Points on a hilly landscape, in no order, each with its height.
A ball rolls from a point to the lowest of its 2 nearest points, and stops where none of them is lower. Distance is the straight distance between rows; heights are no part of it.
Z_239 h=121: [ 88 146 180 114 166  90 126 106 157 125  87 119 110 130  96 180  67 133
  66 144 104 123 165  96 135]
Z_45 h=416: [134 154 105 122 106 111 159 151 113  83 120 102 170 130  94  49 202 121
 117 149 165 127 110  45 129]
Z_30 h=545: [ 72 147 188 114 172 111 114 136 106 136  86  99 163 158 100  97 125  95
 103 151  97 118 142 114 134]
Z_265 h=817: [132 145 139 139  47 106  76 143 194 161 123 137  91 142 202 131 152 131
 157 104 119 111 111 137 120]
Z_371 h=472: [ 92 159 159 128 140 164 123 114 150 176 142 141 137 175 141 140 141 153
 135  81  91 142 129 199 153]
Z_164 h=540: [127 119 107  81 150  71 110 119  71  92 116  99 170 133 119 109 168 113
 112 134 122  97 143  91 125]
Z_655 h=251: [107 113 157 140 119 234 172 135 153 172 139 133 102 115 118 121  86 123
 142 105 136 148 144 197 131]
Z_864 h=517: [181 101  99 127 138  69  91 141  74 154 114 146 148 133 175 158 113 172
 143 145  96 104  92 146  84]
Z_501 h=743: [ 98 115 134 122 114 168 125 170  75 144 133 105 195 144 127  31 154 108
 165 137 136 126 121 152 123]
Z_495 h=457: [149 107  82  76 100  82 113 162 155 152  85 113 142  84 151 132  86 127
 171 156 184 110 105  90 114]
Z_299 h=682: [128 117 135  99  95 107 106 120 107  95 133  87 144 134 104  71 166  65
 109 137 131 110 162  67 147]
Z_560 h=778: [103 138 149 146 123 158 141 184 105 128 122 116 182 126 123  45 156 109
 152 152 150 130  96 103 121]
Z_498 h=311: [158 152  98 115  63  86 138 132 175 124 151 145 104 159 159 113 233 140
 154 101 122 130  99 103 148]
Z_726 h=596: [106  89 119 114 179 174 148 117  81 114 132 113 130  95  88 122  99  75
 135 149 136 150 147 166 136]
Z_880 h=213: [107 168 145 107 110 187 163 143 195 156 106 133 120 102 113 141  88 138
 149 118 166 126 124 127 159]
Z_664 h=247: [159 146  74 137 117 140 152 131 196 108 152 166  59  90 158 185 137 167
 163 113 147 172  82 121 138]
Z_390 h=576: [106 148 184 157 177 161 170  83 159 156 125 162  68 152 120 208 106 163
  80 111  77 146 152 179 133]
Z_713 h=484: [ 99  95 136  90 163 107  85 103 112 137 113 112 154 137 109 125  94 103
 114 125 104 119 163 164 134]
Z_497 h=476: [122 149 152 135 162 120 113 144  74  80 108  78 168 130 116  66 166  62
 109 173 140 128 121  71 108]
Z_40 h=378: [116 162 115 107 167  76 116 133 152 145  83 150 143 122 140 204 100 179
 115 133 140  98  94 129 115]
Z_314 h=284: [106 162 150  94 131 153 156  89 192 129 108 123 103 118  91 179  93 116
 115 119 155 136 155  97 183]
Z_434 h=294: [179 141  95 161  66  80 118 146 178 114 133 131  95 106 160 145 116 152
 135 136 163 134 105  59 112]
Z_940 h=181: [124 174  96  82 122 111 173 123 163 120 126 139 153 159 105 112 208 144
 135  98 151 118 120 117 166]
Z_886 h=693: [132 132 134 136  81 106 120 133 123  82 135  88 144 115 109  73 149  84
 116 153 153 128 140  48 138]
Z_452 h=565: [166 124  90 111  98  58 101  91 104  59 130  93 123 121 119 113 148 110
  97 137 141 123 155  47 128]
Z_621 h=523: [ 69  94 168 100 165 183 159  95 101 169 126 111 120 146  80 127  82  83
 114 125  98 158 178 210 140]
Z_641 h=405: [141 139  97 102  73 100 142 147 196 124 120 115 132 111 124 105 146 122
 148 139 191 121 115  68 138]
Z_734 h=471: [109 178 156 128  73 149 152 157 186 174 125 132 157 163 136  77 179 141
 141  99 141 107 107 120 143]
Z_837 h=215: [131 156  98 109 157 107 146 122 127 136 144 169 144 150 142 155 186 172
 141 104 108 128  90 167 142]
Z_58 h=573: [171  65  86 108 105 138 104 123 139 143 165 123 109  91 148 121  88 105
 177 119 151 138 142 162 128]
Z_177 h=375: [100 134 156 135 163 105  93 122 140 156 107 143 130 146 147 180  96 165
 111 110  94 115 125 164 116]
Z_118 h=594: [144  80  97 140 185 163 149 127  63 123 158 154 147 106 110 135 112 156
 144 121 122 145 116 195 113]
Z_304 h=156: [ 99 131 159 162 192  93 128 105 127 110  90 133 102 115  98 200  55 146
  68 150 104 129 145 116 107]
Z_850 h=336: [ 62 124 179 154 180 166 127 150  84 160  92 107 169 137 114 107  89 116
 123 144 100 147 115 179 102]
Z_391 h=279: [128 169 170 194 100 102  99 116 180 115 125 158  62 173 161 175 150 158
  90 116  92 122 140 107 127]
Z_188 h=543: [147  49  96 123 117 158 109 145  97 132 163 118 138  89 132  84  91  91
 179 143 152 148 144 169 121]
Z_18 h=681: [152  84  90  97 161  91  92 115  58 116 126 132 149 114 140 154 121 131
 132 135 118 111 130 151 110]
Z_657 h=268: [128 115 136 158 133 124 125 121 139 108  97 124 104  78 115 179  47 124
 106 158 160 132 127  98 114]
Z_976 h=528: [ 91  94 147 141 195 151 148 116  85 130 122 137 133 123  93 154  90 121
 101 135 102 140 139 179 105]
Z_935 h=187: [105 139 179 174 190 175 162 150  84 114 104  93 129 111 101 111 100  59
 121 189 155 158  96 124  97]
Z_350 h=534: [ 85 139 127  55 137 105 101 107 150 145 122 112 158 162 122 114 133 109
 132 105 117 117 168 160 180]
Z_822 h=495: [129 116 127 104  61  93  43 115 171 168 136 109 116 154 190 127 122 105
 154 103 105 119 151 159 129]
Z_10 h=533: [134 168 140 147  82 133 142 169 175 165 135 152 132 142 160 104 166 164
 155 111 141 116  82 131 122]
Z_894 h=155: [125 149 110 112 120 185 164 151 201 150 128 148 117  87 134 143 104 146
 170 105 175 138 111 147 149]
Z_206 h=391: [125 143 133 126  68 129 139 172 153 153 128 120 169 150 138  48 182 138
 154 120 153 100 104 103 120]
Z_238 h=285: [107 177 113 109 182 112 157 131 128 145 115 170 163 148 131 165 164 193
 128 104 119 114  86 167 133]
Z_98 h=374: [144 147  95 118  87 106 155 159 155 101 123 112 150 119 108  74 163 127
 133 140 187 128 105  53 142]
Z_160 h=689: [124 106 169 189  97 158 115 134 128 156 145 140 121 159 149 108 123 136
 115 118  91 113 148 165 103]
Z_505 h=464: [162  94  62  77 110 141 136 130 119 124 179 123 144 124 122  81 165 107
 173 108 147 140 151 166 167]
Z_231 h=373: [170 132 136 172  75 100  95 109 138  99 165 139  89 156 147 138 164 131
 100 122 107 118 149  98 127]
Z_217 h=564: [ 98 136 180 157 174 162 165 113 143 157 113 148 108 143 108 188  86 163
  89 114  93 133 142 177 126]
Z_406 h=622: [121 115 120  80 170 131 137  96  73  88 142 104 150 130  76 109 161  85
 105 123 114 130 180 113 167]
Z_259 h=191: [129 172 140 167  76 114 139 131 171 102 111 110 122 117 113 123 115 142
 107 144 164 132 122  43 132]
Z_785 h=765: [146 116 107 116  98 104  93 154 104 175 127 121 166 142 167 103 107 150
 163 127 129 114  98 161 101]
Z_502 h=524: [ 99 151 140  94 171  71 119 130  78  83  90  99 172 143 108  97 174 118
  98 144 121  99 132  71 118]
Z_236 h=631: [148  97 131 151 167 142 143  88  74  92 161 143 118 134  96 141 146 132
  89 118  94 126 159 152 118]
Z_184 h=666: [125  88  98  77 180  79  85 105  55 134 125 125 162 150 143 151 112 134
 127 116  94 112 156 185 124]
Z_824 h=714: [125 111 152 164  93 139  80 133 121 166 148 128 138 160 166 106 118 152
 134 105 102 119 138 186  90]
Z_303 h=506: [114 117 138 122 162  82  87 126  79  85  96  92 154 120 129 125 117  80
 102 168 124 115 134  82 105]
Z_396 h=403: [161 108 117 176 129 122 130 140  67  81 147 124 130 109 112  99 139 126
 113 148 130 137 115  84 103]
Z_732 h=244: [153 140 115 163  71 106 125 159 163 104 125 117 123  92 126 107 100 138
 135 159 175 137 112  38 118]
Z_714 h=379: [134 142 178 206 119 184 178 125 153 140 128 156  67 121 124 159  88 161
  96 129 132 136 143 134 103]
Z_298 h=453: [130 138 115 107 136 103 133 152  81  73 114  80 174 130 116  46 190  80
 128 162 151 123 119  62 116]
Z_679 h=98: [144 138  99 141 112 141 152 130 161 113 175 170  90 140 164 140 209 155
 155  91 111 159  89 136 146]
Z_162 h=295: [ 70 195 148 103 153 149 182 139 150 125  74 113 156 127  84 121 126 121
 119 157 164 127 110  78 160]
Z_834 h=786: [164 118  86 118  90 115  95 159 130 186 134 132 134 131 188 126 121 160
 190 120 126 135  81 179 101]
Z_424 h=830: [140  96  91 121 140 157 144 175  97 126 142 135 159  92 131  74 122 130
 176 141 163 142  98 127 121]
Z_242 h=632: [146 116  72  46  91  80 127 138 111 126 116  93 170 160 131  65 180 101
 160 134 153  98 139 124 143]
Z_20 h=695: [179 119  77  95 160  64 116 108  74 103 124 137 137 118 141 174 145 162
 118 126 107 102 124 118 106]
Z_347 h=194: [176 116  76 141 142 134 145 122 117 107 193 177  86 130 170 151 201 168
 153 100  95 171  93 161 134]
Z_41 h=843: [130 150 123 114 108  59 101 126 163 137 100 122 147 137 141 156 135 146
 114 138 136  84 119  77 127]
Z_141 h=254: [ 93 151 177 138 146 158 160 123 124 119  85  99 115 104  86 144  77  81
 104 168 153 149 133  86 138]
Z_860 h=433: [132 113 159 205 132 144 137 142  89  94 134 118 121 109 109 111 122 111
  93 163 120 139 122  94  85]
Z_881 h=338: [121 178 160 184 121 134 155 114 177 115  95 147  83 112 122 205  60 177
  87 130 144 135 127  91 127]
Z_624 h=212: [137 160  98 123 110 161 158 138 223 123 136 152  83  86 152 181 121 155
 163 106 174 157  96 118 156]
Z_907 h=555: [129 120  80  61 103  95 103 138 161 172 104 121 150 120 164 131 100 122
 184 128 161 114 112 156 135]
Z_704 h=326: [131 152 151 113 110 109 119  73 184 108 142 126  90 170 111 154 152 106
  89 103 109 128 180  92 169]
Z_749 h=235: [136 108 122 152 148 106 114 128 115 116 104 136 120  93 127 170  72 147
 119 163 142 114 114 114  94]
Z_123 h=462: [128  97 127  95 121 114  90 106 122 120 134 115 145 134 118 115 119  90
 122 124 131 103 166 131 145]
Z_440 h=581: [123  91 126 128 159 203 170 111 114 133 143 129 116  97  78 132  83  99
 140 139 147 156 145 177 139]
Z_551 h=255: [ 99 190 140  90 123 159 161 114 209 152  84 132 113 109 113 173  96 134
 132 112 169 126 124 110 171]
Z_408 h=280: [167 128  71 130 146 134 148 113 151 106 165 172  76 104 143 184 145 168
 151 105 139 161  92 137 135]
Z_730 h=358: [179 101  98 147 108 113 128 153 112 112 159 135 125 105 129  94 145 142
 141 133 141 131 113  93 117]
Z_72 h=380: [ 74 115 159 124 161 133  94 136 100 166  93 114 166 135 133 123  70 135
 127 134 111 131 127 183 101]
Z_387 h=768: [133  77 125 143 133 124  81 134  59 155 137 130 157 136 157 119 108 138
 135 127 103 122 120 188  85]
Z_961 h=812: [147  94  82 128 164 151 140 179  50 132 140 138 181  99 135  78 133 151
 176 140 143 138  86 156 103]
Z_17 h=705: [133 110 151 147 106 127 104 148 113  92 125  84 137 106 111  77 121  46
 120 176 153 131 134  66 119]
Z_518 h=269: [ 99  96 174 174  86 195 106 147 109 175 137 101 142 142 131  65  88 107
 130 127 108 136 143 186  86]
Z_311 h=686: [ 96 123 131 107 166 176 149 145  65 110 132  99 188 130  92  62 149  76
 157 148 132 144 138 162 157]
Z_660 h=814: [132 131 108 134 134 120 141 175  94  92 108 113 161  98 121  71 142 112
 144 171 172 138  94  69 110]
Z_995 h=827: [144 105  78  98 145 128 140 159  85  92 118 120 154  87 120  84 135 107
 147 161 169 139 115  95 126]
Z_379 h=652: [170 116  76  62  90  63 119 120 105 114 129 105 146 151 139  83 209 107
 136 117 135  92 140  94 135]
Z_397 h=434: [160  90 130 151  75  78  51 117 124 141 142 126 108 145 178 137 120 122
 135 135 100 103 150 135 105]
Z_29 h=256: [ 83 200 144 129 164 137 180 135 149 127  77 138 165 116  81 150 116 166
 109 143 159 127  88  91 149]
Z_943 h=467: [146 106 117 111  96  74  40 109 126 155 137 122 123 168 188 144 129 120
 143 105  89 116 134 178 111]
Z_336 h=384: [154 124 126 108 103 151 137  77 144 101 188 134 108 167 119 112 211  96
 116  85 107 145 166 130 186]
Z_257 h=366: [109 158 129 153  93 125 111 124 187 125 150 168  65 160 192 173 204 150
 132  97  79 137  95 130 146]
Z_699 h=644: [119  89 152 126 139 131 106  94  78 117 158 112 132 164 100  98 144  86
  95 114  83 121 185 158 137]
Z_594 h=431: [117 137 133 127 134 168 135 129 142 161 147 145 144 135 137 133 123 150
 147  97 115 127 111 191 136]
Z_165 h=410: [151 166 108 154 135 111 127 140 159 120 128 166 106 121 154 184 127 184
 123 123 134 122  86 114 113]
Z_986 h=635: [ 99 127 129 109 135 198 156 162 131 163 127 133 167 114 105  96 108 135
 171 125 154 141 116 163 151]
Z_339 h=488: [145 168 107 154  99 146 167 181 180 154 135 158 119 113 149 122 158 188
 162 114 164 130  64 118 118]
Z_613 h=547: [ 87  90 138 138 213 168 135 127  48 130 120 130 159 123 105 122 100 113
 124 145 108 144 128 199 105]
Z_104 h=536: [126 131 102  77 124  73  94 116 154 152 100 129 138 126 160 171 113 128
 152 127 140 100 119 141 134]
Z_690 h=572: [109  93 100 122 185 159 127 139  61 148 134 143 170 115 120 132  94 151
 150 125 124 133 110 207 112]
Z_672 h=802: [143 136 102 118  64  95  90 158 175 184 112 126 107 129 204 137 126 142
 185 123 132 124  85 157 107]
Z_296 h=518: [113 138 124  77  99  65  61 106 178 156 112 114 128 151 181 149 128 113
 148 110 111  97 137 144 131]
Z_818 h=582: [ 89 144 155 100 168 203 181 116 130 172 120 137 137 126  86 141  96 131
 138 108 127 150 141 185 169]
Z_587 h=429: [136 130 161 207 107 166 143 159 137 139 134 156  98 120 133 135 107 171
 112 129 121 119 121 122  92]
Z_316 h=668: [122  90 179 165  94 153 111 101 136 152 148 121  92 165 137 117 120 103
  97 111  79 120 182 160 112]
Z_268 h=520: [107 117 149 136 169 116 116 122  83 102 110 106 146 121 102 133 118  96
  92 149 121 128 144 103 120]
Z_911 h=304: [115 168 147  94 123 120 137  82 175 112 119 119 115 138  96 162 126 115
 100 113 139 126 163  86 181]
Z_14 h=586: [107 158 116  95 175 152 182 122 108 125 125 133 167 131  79 119 160 137
 132 119 138 132 124 132 164]
Z_473 h=259: [150 163 103  97  96  80 134 116 169 116 135 134 122 157 141 124 214 137
 128  98 137 110 115 105 152]
Z_771 h=592: [116 161 162 156 163 163 157  99 169 137 142 172  90 156 129 191 142 162
 103  92  93 139 122 159 149]
Z_78 h=367: [177 127 105 127  65 114 118 129 169 117 177 133 102 139 154 106 194 120
 147 104 124 126 132 102 144]
Z_437 h=577: [125 114  68  53  90  87 110 147 147 161  96  95 167 130 155  91 110 110
 187 142 178 105 134 147 141]
Z_68 h=432: [150 129 166 205  74 141  97 149 173 148 139 149  78 134 182 134 118 148
 125 113 110 109 131 134  96]
Z_392 h=408: [178 109 111 119  60  95  86 127 163 123 161 116 108 132 140  93 151  99
 142 123 143 117 151  90 133]
Z_601 h=578: [165 130  96 149  92  96 123  91 129  59 143 114 111 100 111 121 125 118
 102 126 153 158 152  52 142]
Z_735 h=412: [102 150 155 160  81 151  97 129 190 146 133 163  67 148 210 161 165 143
 149  97  80 138 104 166 130]
Z_399 h=849: [121 138 130 117 129  43  92 129 137 120  81 121 143 127 147 161  96 147
  95 158 122  84 123  76 104]
Z_633 h=667: [159 117 101  86  82  87 113 118 115  93 151 103 150 145 120  64 199  91
 131 114 134 113 158  79 141]
Z_103 h=397: [ 82  83 190 148 175 137 130  96  85 148 115 107 113 140  97 119  85  88
  81 156  75 136 179 175  95]
Z_152 h=193: [ 98 183 197 140 145 110 123 116 180 150  93 140 101 160 132 183 106 164
  84 116  93 110 145 113 133]
Z_857 h=799: [115 137 145 150 138 154 139 184 103 101 109 100 166 106 121  51 145  76
 151 182 164 133  93  80 109]
Z_916 h=409: [ 74 131 180 119 179 122 104 131 142 166  86 122 140 131 126 164  51 144
 109 127  94 124 145 174 115]
Z_293 h=436: [164  90 107 108  86  88  91 118 123 108 141 118 130 112 136 108 135  88
 135 137 140 109 150  92 130]
Z_428 h=604: [116 161 117  96 185 153 174 105 121 117 147 154 147 147  86 151 169 149
 122  93 122 133 125 159 172]
Z_240 h=566: [ 85 153 150 107 167 139 156 131 103 125 109 114 174 142  87 104 143 110
 111 141 124 118 129 107 156]
Z_973 h=787: [139  87 116 150 145 130 111 162  51 144 137 138 170 124 147  98 129 151
 144 137 112 126  99 165  90]
Z_222 h=641: [142  84 115 115 171 113 112  68  80  86 151 132 102 132 101 172 120 108
  79 121  97 125 181 145 130]
Z_195 h=744: [135 103 123 122  94 109  61 142  91 186 140 120 157 164 183 109 110 157
 151 121 104 118 114 189  81]
Z_458 h=353: [136 138 144 122  98 136 120  83 178 111 170 143  94 163 131 147 187 102
 111  97  99 133 157 129 173]
Z_122 h=288: [ 81 132 190 151 159 167 153 156 100 151 105 116 157 134 104  94 112 102
 121 148 117 136 126 135 125]
Z_835 h=616: [117 131 123  91 185 153 162  88  68  72 123 104 135 112  59 121 141  72
 104 139 130 149 165 104 168]
Z_421 h=709: [108 117 103  88 141 134 124 143  71 114 129 103 191 144 115  55 162 102
 146 129 126 119 138 150 146]
Z_535 h=546: [113 104 160 165 166 148 156  95 109 131 136 150  99 138 101 166  92 133
  85 131  93 126 155 167 107]
Z_454 h=302: [169  94 104 165  73 110 122 169 130 112 152 115 108  96 132  84 104 125
 134 153 160 134 123  60 108]
Z_526 h=422: [145 126  95  77 110 134 126 102 135 113 169 125 136 150 121  95 191 100
 144  98 128 124 162 143 176]
Z_359 h=532: [ 89 134 178 122 175 114 124 128  97 110 102  86 141 141  92 108 126  61
  95 167 106 135 148  96 137]
Z_802 h=411: [138 125 160 159  75 128 103 111 146 108 147 119 113 150 123 105 142 103
 101 128 116 115 164  89 136]
Z_532 h=474: [168 117  68  95 124  58 115 152 129 141  92 128 139  98 155 163  91 151
 152 160 156 102  81 103 102]
Z_588 h=283: [106 134 171 117 126 168 161 106 161 135 109 107  94 109  85 162  59  88
 114 137 158 146 153 109 152]
Z_786 h=612: [210  87  77 110  98  58  77 115 110 129 149 133 102 120 172 150 136 119
 145 132 114 111 130 119 114]
Z_37 h=829: [143 140 136 149  59  75  67 143 188 149 115 144  77 133 202 158 114 139
 137 129 115  98 116 111 112]
Z_246 h=494: [172 100  82 116 130  82 110 144 103 153 112 140 136 100 168 165  86 164
 156 149 131 106  91 141  91]
Z_888 h=342: [125 132 128 142 155 181 171 132 135 132 142 155 129 112  98 143 120 154
 133 116 145 139 124 140 145]
Z_373 h=608: [123 102 123 130 176 166 164  97  72  83 132 110 121  99  73 132 113  63
 107 153 146 168 150 133 141]
Z_957 h=710: [193 105  84 126 138  78 117 126  44 100 137 131 145 122 144 124 163 164
 130 129 112 109 107 105  91]
Z_31 h=301: [124 156 136 176 123 133 147 135 157 111  94 130 103  81 118 176  52 158
 116 156 172 140 116  71 111]
Z_410 h=299: [108 175 136 142 162 162 185 128 144 132 113 151 139 119  91 160 114 177
 111 124 141 136 105 120 150]
Z_909 h=233: [102 124 183 180 145 172 144 160  93 128 109  99 151 108 108  85 113  77
 123 169 142 139 104 121 101]
Z_871 h=626: [219 111  66 108 120  55  96 103  89 100 152 141  87 135 167 166 179 145
 133 115  84 122 122 115 111]
Z_996 h=858: [123 121 135 129 128  50  86 157  99 134  89 117 169 138 167 122 119 147
 114 161 113  78  99  83  83]
Z_703 h=184: [107 154  83 101 125 157 159 127 175 136 156 172 104 142 164 152 214 152
 174  88 120 165  78 169 163]
Z_281 h=461: [138 122 140 207 123 143 146 142 117 106 125 139 108 104 108 133  97 154
  97 151 135 133 115  97  98]
Z_933 h=542: [ 69 118 192 116 169 183 174 120  92 164 112 108 126 132  87 109  88  79
 123 146 117 166 147 189 139]
Z_803 h=232: [105 200 189 177 121 123 128 120 194 138 104 157  75 163 149 195 121 177
  99 109  96 117 131 114 135]
Z_893 h=341: [109 157 140 132 166 105 124 125 137 151 108 161 142 137 133 178 128 182
 118 113 112 108 103 150 126]
Z_309 h=310: [191 113  42 101 134 117 139 101 151  88 172 145  76  83 139 173 137 142
 151 108 154 173 118 116 153]
Z_921 h=615: [138  78 113 156 158 165 145 121  70 104 160 143 128 105  96 118 130 122
 116 129 123 142 135 156 113]
Z_740 h=222: [103 138 191 156 172 157 167 115  96 112 103  84 103 107  81 125  89  41
 101 194 152 174 136 114 111]
Z_96 h=554: [150 114 107  90 119  58  88  92  86  78 137 105 134 138 121 121 163 107
  98 128 114 100 163  75 125]
Z_556 h=493: [117 138 140 118 191  95 109 133  65  63  90  72 155 121 128  95 136  54
 115 181 150 120 128  82 104]
Z_100 h=386: [129 124 146 155 126 191 156 131 133 147 155 148 133 133 112 112 132 142
 140 106 123 135 126 160 130]
Z_459 h=321: [140 172 134 165 108 109 116 112 166 116 151 164  73 155 159 173 174 159
 111 110 104 124 116 112 139]
Z_135 h=508: [146  72  81 101 117 150 115 143  85 135 166 117 154 114 133  66 127 106
 173 129 144 143 145 162 139]
Z_618 h=263: [163 133  93 133 157 120 135 120  99 113 160 180 121 140 156 164 193 183
 139  98  99 134  93 164 127]
Z_114 h=609: [111 154 148 112 184 159 165  90 139 126 138 153 119 153  95 175 144 150
 103 100 107 144 133 158 159]
Z_827 h=633: [106 103 136  92 181 128 118  89  71 110 140 114 167 159  89 107 150  97
 102 111  83 133 185 169 152]
Z_654 h=190: [109  97 144 162 182 116 119 116 106 120  94 140 107 102 112 192  53 133
  87 160 120 119 139 134  80]
Z_50 h=509: [ 87 149 145  85 149 137 104 103 143 164 139 126 156 182 124 122 140 120
 125  90  87 134 164 188 167]
Z_936 h=402: [158 111 144 154  92  82  67 107 144 115 156 142 101 162 159 141 153 115
 109 120  84  95 159 122 121]
Z_538 h=665: [ 93 113 119 110 164 200 155 143  83 143 140 120 172 119  93  77 117  99
 161 134 136 147 135 186 146]
Z_762 h=507: [124 153 115 107 179  72 121 133  64  50  87  83 166 114 120 109 163  96
 110 167 155 121 112  57 101]
Z_536 h=637: [191 120  58 106 118  76 113 100 132 102 161 146  79 121 168 173 183 143
 143 120 112 140 112 118 141]
Z_264 h=653: [138  76 111 100 173 102  86  80  86 119 153 135 126 139 132 164 119 122
 109 113  84 119 172 194 123]
Z_751 h=197: [108 184 140 152 122 140 166 160 150 124  92 133 147 108 102 120 123 171
 116 148 170 129  82  67 130]
Z_483 h=172: [159 147 102 148  84 139 162 165 159 126 169 137 124 122 120  91 177 153
 147 110 155 143 111  86 147]
Z_557 h=407: [107 148 125 106 154 113 124 148 164 162  80 141 142  96 153 184  65 169
 140 127 150 102  97 149 115]
Z_548 h=130: [111 184 167 157  92 152 163 150 175 133  96 120 132 109  99 120 107 143
 116 137 161 134 116  50 143]
Z_173 h=330: [179 116 115 190  82 104 110 137 162 111 143 140  73 100 155 149  96 168
 125 136 147 132 120  76 107]
Z_136 h=655: [122  80 173 142 104 148 109  98 116 130 152 112 118 154 107 100 127  77
  96 124  94 117 181 147 135]
Z_939 h=173: [ 93 109 179 161 112 218 153 141 118 174 120 116 132 129 127 108  77 128
 130 113 119 139 136 189 102]
Z_741 h=837: [141 146 131 124  82  63  82 121 184 130 109 133 100 127 167 176 114 139
 117 133 128  90 134  87 117]
Z_185 h=606: [ 88 153 117  96 160 208 167 132 130 161 127 134 165 134  96 118 113 147
 167 104 139 139 126 199 163]
Z_788 h=332: [ 78 114 190 150 106 174 103 125 102 181 126  90 148 169 127  80  92 122
 115 116  88 137 155 201  95]
Z_896 h=62: [114 178 109 108 135 150 166 128 178 139 142 156 131 143 126 139 195 155
 144  90 141 135  99 145 168]
Z_716 h=595: [192  69  84 111  92  92  79 138 133 154 142 130 113 105 171 134 105 117
 172 135 133 125 124 139 109]
Z_112 h=154: [ 81 171 203 126 160 116 139 125 161 148  89 129 119 145  98 160  88 140
  85 135 105 122 150 101 139]
Z_593 h=286: [147 144 123 162  84 129 158 180 130 127 146 134 154 131 120  59 179 155
 132 132 150 121  94  68 115]
Z_963 h=250: [161 133 105 129 113 163 164 128 144 111 168 138 133 125 101  90 165 131
 144 112 153 148 128 101 156]
Z_332 h=381: [167 127 141 205  59 142 110 156 181 128 152 137  61 116 176 133 107 150
 128 132 133 126 139  94 104]
Z_374 h=726: [179 104  77 115 124  89 134 141  49  85 149 113 140 111 126  85 182 134
 133 134 126 123 124  76 100]
Z_15 h=337: [140 130 162 175 114 223 182 118 181 146 134 152  57 105 124 164  79 150
 116 113 133 150 138 155 120]
Z_610 h=300: [115 112 147 139 124 218 184 114 167 156 134 131  79  95 115 157  59 120
 128 106 139 145 148 172 128]
Z_829 h=372: [ 89  83 181 148 141 142  99 106 110 169 129 107 131 164 121 112  81 108
  99 124  75 131 178 191  94]
Z_193 h=607: [106 125  99  60  96  99 115 151 135 143 109  90 179 153 136  59 145  97
 168 136 162 103 139 127 149]
Z_547 h=435: [135 137 105 105 106 102 116 156 178 161  95 135 126  86 155 167  83 151
 162 131 172 112  93 114 117]
Z_435 h=370: [133 172 148 187 118 117 135 125 161 111 119 158  97 127 131 182 100 179
  95 131 136 124 120  90 120]
Z_99 h=447: [140 145 118 162 130 154 155 164 161 146 123 165 120  99 147 152 116 190
 146 116 145 133  80 132 113]
Z_310 h=505: [ 85 101 156  99 165 149 126  97 117 159 121 118 132 144 102 146  77 111
 118 120  93 139 170 193 145]
Z_254 h=563: [ 88 118 162 113 165 200 187 119 126 160 109 122 119 106  78 134  76  96
 132 139 142 143 142 168 153]
Z_719 h=452: [124 146 167 186  66 169 116 136 186 147 138 158  60 151 190 139 149 140
 127  93  88 137 128 150 121]
Z_945 h=331: [173 110  53  79 135 125 141  89 138  91 167 142  99 105 119 157 151 131
 151 115 152 146 143 129 167]
Z_910 h=196: [175 125  96 156 117 166 171 125 143  96 193 149 103 115 103 121 160 154
 129 105 139 173 127 108 151]

For each start below, name the point where the ball stops.
Z_240 => Z_98
Z_601 => Z_98
Z_299 => Z_231
Z_957 => Z_976
Z_864 => Z_837
Z_339 => Z_239
Z_719 => Z_239
Z_786 => Z_894
